A landscape with many valleys, sampled at points; each row gives a point and its height.
From any point a ball rolls to the lowest of the 2 points nearest to it. It stops when none of these is lower. Distance is the straight distance between rows; heights are no part of it.
q_356: [18 22 -12 30 10 48 17 -18 -55 -7 -41 13 -28 -19 -32 43 33 -49 32 51]  (h 59.0)
q_544: [8 41 -16 38 29 -80 30 7 -12 5 43 11 9 -13 -32 -1 -12 13 -31 -11]  (h 40.1)
q_728: [42 51 -11 -21 -34 3 32 -46 16 16 36 79 -49 -82 19 12 11 17 20 -34]  (h 68.9)
q_525: [22 -53 28 4 -9 -21 6 37 35 29 -20 73 -61 -24 24 -61 8 64 -12 -29]  (h 50.9)
q_280: [-26 -57 -53 -24 7 47 32 50 -33 19 -6 0 -21 -11 21 35 23 18 11 24]  (h 45.6)
q_582: [1 -65 34 -58 4 9 -47 43 58 3 35 47 -30 -5 23 -1 19 0 52 -31]  (h 21.6)
q_198: [-26 28 2 32 -43 5 32 -44 0 -32 6 -9 29 -41 67 4 61 45 8 -8]  (h 9.8)
q_991: [-31 -3 28 4 -16 10 38 16 -6 -39 33 -36 13 -14 45 21 28 55 9 -9]  (h 14.1)
q_159: [41 2 60 6 -34 -30 -1 1 19 41 -39 42 -80 -46 12 -64 40 19 5 -16]  (h 52.3)
q_318: [-20 50 52 -40 -21 61 -26 -27 -1 -49 27 -4 39 -47 14 52 -10 -6 15 -10]  (h 19.7)
q_986: [34 43 -5 -9 -7 -2 10 -31 -4 -10 10 42 -21 -67 -16 50 28 3 -14 17]  (h 67.0)
q_436: [20 -34 -17 -21 -9 13 7 8 37 24 -30 -35 -13 54 -24 -37 -68 -25 -16 42]  (h 61.0)
q_562: [11 18 58 10 -27 64 39 -59 6 -17 1 27 -4 -65 28 -11 -18 6 21 -36]  (h 10.4)
q_298: [1 -56 16 32 -7 62 19 26 -23 -27 -19 -59 31 20 47 -15 -32 31 18 55]  (h 50.7)
q_211: [-45 -32 -4 -62 -31 25 -59 10 30 -7 -5 -8 7 -29 52 25 18 69 -3 4]  (h 27.1)
q_316: [-64 -48 -48 5 6 3 11 4 -14 -31 19 -35 7 37 19 -17 36 -56 31 -44]  (h 18.8)
q_223: [3 1 60 -41 11 8 -90 2 1 -16 -29 -29 5 58 4 22 24 -25 33 14]  (h 33.3)
q_966: [25 8 -28 47 50 -10 30 47 -38 8 32 20 22 9 -23 73 -48 17 5 34]  (h 37.7)
q_57: [21 34 52 29 23 -24 16 33 -28 26 -53 -40 -19 51 30 34 12 -63 4 8]  (h 30.4)
q_473: [48 57 17 29 27 -86 -11 8 -7 8 46 17 52 -9 -15 33 -17 -9 -7 -62]  (h 42.8)
q_366: [-28 -33 15 -17 -2 83 -31 -86 -23 -41 -28 27 24 -10 19 8 -35 -16 47 -24]  (h 7.8)
q_393: [-3 -50 -42 -1 5 0 -11 11 -5 28 -56 5 12 23 -11 -12 -52 17 -34 38]  (h 64.3)
q_398: [-18 8 -55 -16 6 -20 18 31 -13 39 -26 -35 32 7 10 51 -85 -51 -37 16]  (h 31.3)
q_857: [38 -24 37 14 16 -2 6 -4 -6 7 3 0 10 18 -61 -99 -46 -12 -27 8]  (h 51.4)
q_50: [-33 13 8 -1 1 61 9 -2 -14 -56 35 -27 50 -15 11 46 23 19 43 -1]  (h 17.2)
q_865: [17 62 47 15 35 -37 -46 44 -26 25 -39 -27 -21 20 9 101 11 -20 14 13]  (h 6.9)
q_973: [1 9 24 -22 5 -20 13 15 47 -37 66 -21 4 15 -7 -35 -4 12 -12 -53]  (h 16.5)
q_853: [8 31 12 27 28 -29 5 48 -23 -4 -9 -20 16 -2 47 92 -3 18 9 8]  (h 26.4)
q_584: [-20 -12 -71 12 -14 1 31 -6 -28 24 -7 37 -45 -42 20 -4 52 33 -24 -28]  (h 34.2)
q_468: [68 -17 13 31 26 -5 8 -2 -19 51 -6 66 -34 -40 -71 -21 -51 -40 -1 5]  (h 53.6)
q_238: [-34 -32 23 4 5 -42 -11 37 -26 43 -23 -13 22 -6 96 82 -16 17 5 -5]  (h 38.9)
q_795: [-50 -42 -1 1 23 34 -26 -33 -12 -23 6 7 19 12 -15 -8 0 -36 45 -36]  (h 12.9)
q_432: [-32 -18 -60 -18 9 52 -21 -7 -23 -17 13 -20 -20 53 -49 8 32 10 26 42]  (h 37.8)
q_45: [-15 6 -17 -7 1 1 21 2 42 -15 14 -13 -42 6 -81 -77 39 35 -29 78]  (h 49.4)
q_74: [-2 -55 25 -10 23 -2 -18 20 35 5 26 8 0 7 5 -33 2 23 12 -11]  (h 19.3)
q_275: [-16 -14 -1 7 -8 -59 -16 41 11 38 -51 -20 33 15 80 49 -28 14 -65 11]  (h 47.7)
q_162: [65 45 34 1 31 -19 -7 23 -1 45 17 27 -36 -9 -82 7 -14 -35 -11 37]  (h 50.2)
q_137: [12 32 27 39 18 8 29 -12 -61 1 -19 4 1 -21 -3 44 -32 -44 12 32]  (h 54.2)
q_370: [22 -30 -24 38 7 -36 -53 -16 -41 17 -2 -2 27 47 -54 -82 -30 -12 -34 3]  (h 53.3)
q_802: [21 -4 -12 9 -15 18 -18 -21 19 -21 4 -2 11 5 -81 -102 -10 44 -30 47]  (h 50.3)
q_950: [45 1 -5 27 31 33 4 21 -20 -23 30 -33 32 14 -40 18 -24 9 7 44]  (h 43.4)
q_670: [-30 -80 12 -73 -18 34 -10 24 41 8 27 8 -4 -37 50 40 10 17 15 -48]  (h 24.3)
q_773: [-24 -11 -45 9 23 -70 -39 21 -2 -7 35 -28 20 81 -49 -54 44 25 -17 11]  (h 23.3)
q_735: [25 37 65 -28 22 27 -32 -21 -5 -11 -29 -7 -18 8 -11 35 38 -33 31 -10]  (h 37.1)
q_126: [-48 -19 -90 -1 18 31 23 12 -33 -6 21 2 15 0 -2 24 -24 31 -21 35]  (h 49.2)
q_958: [-71 -5 -49 -61 -21 34 -30 -26 -6 -14 -21 -11 -23 38 -8 -22 57 4 -1 34]  (h 35.1)
q_939: [73 17 61 17 30 -49 4 45 30 16 47 1 -2 -8 -7 28 -24 16 -13 -41]  (h 45.2)
q_310: [-35 -74 -2 -5 6 73 3 55 22 -26 11 -63 29 43 24 -46 -31 11 52 30]  (h 52.8)
q_149: [-11 57 -37 -86 -17 -11 10 5 43 -32 65 -15 -15 -6 -11 4 27 34 -20 -21]  (h 13.0)
q_421: [-22 -14 26 -17 -21 17 -55 14 29 -27 3 -14 39 14 55 35 12 7 -3 -7]  (h 26.2)
q_493: [2 -31 -2 -23 -25 8 -46 -60 25 -25 -22 29 28 -10 49 -20 -39 41 -10 -19]  (h 17.4)
q_279: [5 31 4 61 -15 -69 29 -11 -2 26 -60 4 -14 9 8 -26 -14 -1 -36 -27]  (h 63.8)
q_583: [-36 -2 21 -26 -16 44 -51 -32 -6 -44 -30 -29 19 16 35 22 52 -11 28 22]  (h 29.5)
q_580: [88 47 46 -4 11 -24 -26 13 55 4 78 36 -8 -18 -10 7 14 44 9 -41]  (h 46.9)
q_500: [-41 34 8 -47 -23 37 -29 -46 36 -23 -51 -53 -15 20 -3 -19 23 -6 -13 48]  (h 32.6)
q_91: [-25 -6 -3 44 17 -47 -73 -28 -38 -8 -2 -23 30 71 -17 -45 64 13 7 7]  (h 28.3)
q_785: [-26 22 -59 37 -29 4 57 -21 -24 -3 -10 21 -19 -43 -32 7 48 24 -15 40]  (h 38.6)
q_592: [-37 -46 -21 -43 -16 3 -56 -4 38 16 -48 -43 9 83 -14 -38 -44 -63 -21 15]  (h 57.6)
q_538: [32 -37 11 -17 44 12 -3 15 12 15 18 54 -14 -17 -45 -11 -55 -7 1 -24]  (h 55.9)
q_255: [-34 -51 -16 -2 -32 50 -39 20 20 -25 -24 -68 14 83 8 -37 -32 -28 18 35]  (h 54.6)
q_125: [23 58 -59 10 -45 -85 41 -8 37 6 48 -2 -25 -3 -56 -46 31 22 -23 5]  (h 45.7)
q_836: [27 42 -7 27 -13 32 34 -27 -20 20 -37 71 -54 -82 -24 22 62 -1 17 15]  (h 64.9)
q_732: [46 33 -10 -17 -18 -26 27 25 39 -5 76 28 -33 -34 10 -16 29 48 10 -24]  (h 48.3)
q_888: [-33 13 -39 -16 2 -67 4 12 30 -31 70 -42 38 44 -44 -46 -8 35 -27 -29]  (h 19.5)
q_15: [46 -16 27 3 11 4 26 55 14 14 25 45 -52 -46 9 -16 28 53 19 -18]  (h 49.6)
q_20: [-19 24 -2 -76 18 -9 2 -7 33 1 -8 -40 -14 13 -13 20 -19 -65 -5 -7]  (h 10.5)
q_228: [-33 -1 -13 37 6 -38 3 -26 -19 19 -35 9 18 53 -11 -45 18 -30 -12 -40]  (h 61.6)
q_302: [-19 40 23 59 -9 -9 -33 -60 -36 -36 14 -59 64 63 -21 -82 41 18 -14 16]  (h 31.8)
q_883: [-35 46 -16 0 -27 22 -7 -80 -10 -40 -25 -16 49 -9 1 -27 -2 34 -30 32]  (h 25.4)
q_135: [-33 -22 -4 21 5 17 -12 -29 -21 -23 -28 41 24 4 55 27 27 -11 15 -42]  (h 19.6)
q_62: [48 26 58 -24 16 -29 -41 18 20 33 -46 -9 -51 43 -36 -43 56 -23 -8 40]  (h 61.7)
q_345: [1 13 -7 -2 13 -44 -21 14 -12 22 -25 14 43 -14 17 46 -51 -14 -72 12]  (h 41.1)
q_733: [34 50 -52 15 -13 -65 61 -16 18 16 63 14 -15 -29 -30 -28 -25 -21 -31 -39]  (h 43.2)
q_200: [44 11 -28 55 33 -29 36 37 -27 43 10 45 -21 -51 5 56 -30 43 -19 5]  (h 44.4)
q_775: [25 41 -39 -30 -36 -40 41 29 52 -4 26 -29 -46 -9 -54 -28 23 45 -44 62]  (h 47.8)
q_536: [5 7 19 -2 22 -47 -14 7 -6 48 -54 3 -46 34 -38 -46 8 -57 -13 -17]  (h 58.6)
q_902: [-38 -44 30 -29 -35 25 22 -5 13 23 -13 28 2 -56 81 53 21 -8 27 -68]  (h 24.2)
q_87: [-15 64 -32 -47 -2 -43 -14 1 39 -18 48 -37 -2 6 -29 31 4 -39 -33 -24]  (h 6.8)
q_349: [47 -6 42 55 9 -12 37 22 -22 19 -30 42 -14 -36 21 24 -39 1 -14 3]  (h 49.3)
q_351: [-46 -33 -38 -2 5 -3 30 7 -1 24 -6 3 14 -12 20 16 -55 -31 -10 -30]  (h 40.4)
q_528: [-16 -37 -49 -25 -6 91 -19 40 -14 -3 -1 -27 -3 48 26 40 24 -13 47 34]  (h 41.5)
q_358: [-31 -11 -11 21 10 -32 -12 -1 -6 34 -14 44 -28 -34 43 32 34 10 0 -42]  (h 27.6)
q_268: [-13 -33 5 40 -25 5 -14 -65 -21 -27 -26 6 33 -4 0 -43 -14 14 -9 8]  (h 21.9)
q_177: [8 27 33 42 -31 32 14 -51 -49 -11 -34 14 -23 -64 -25 3 71 -31 40 45]  (h 62.5)
q_708: [-19 -14 14 15 2 54 40 14 6 -41 -2 -32 29 -11 7 -19 -63 -20 20 18]  (h 48.2)
q_882: [14 12 0 -42 33 -7 -1 15 19 2 17 -27 36 27 -5 60 -64 -59 -12 10]  (h 19.4)
q_112: [10 -27 36 1 -23 15 79 -28 -5 18 -7 19 -24 -43 69 -8 -4 -10 15 -67]  (h 17.3)
q_409: [-24 -16 -39 39 37 -41 32 2 -7 -14 50 9 21 12 -23 -7 10 -10 11 -32]  (h 37.0)
q_58: [5 57 20 4 -51 29 35 -54 -12 -49 50 15 25 -36 50 -5 27 0 35 -47]  (h 4.6)
q_54: [57 42 40 -13 36 17 -20 12 -15 29 -51 8 -42 33 -33 33 -17 -59 17 36]  (h 44.0)
q_842: [52 -19 46 20 8 50 7 -3 -17 -17 17 -18 39 10 -35 -18 -54 -28 41 6]  (h 46.2)
q_429: [-28 -34 -38 -32 -12 69 -50 -42 4 -24 -42 41 48 -20 20 2 -53 15 4 7]  (h 13.1)
q_357: [26 31 56 6 -27 -49 -15 -20 6 68 -90 27 -64 -15 -10 -57 16 -19 -29 -15]  (h 54.9)
q_675: [-18 -25 -69 25 29 -8 8 35 -45 4 22 -27 11 54 10 16 2 -37 31 -10]  (h 29.1)
q_703: [-14 -50 -17 5 -20 -7 84 29 5 38 31 -23 13 -19 24 -15 -27 21 -30 -25]  (h 44.6)

For each start below, name the point where the ball stops.
q_436 | q_966
q_280 | q_421
q_986 | q_966
q_468 | q_421

Call two points neighbours if one is among the 2 nearest of the other. Go from one point of each pair to the other, from neighbour to neighbour, staying as low as possible. Name the highest point that can't be avoided.
q_865 / q_58 | q_54
q_421 / q_966 | q_393
q_973 / q_58 | q_670
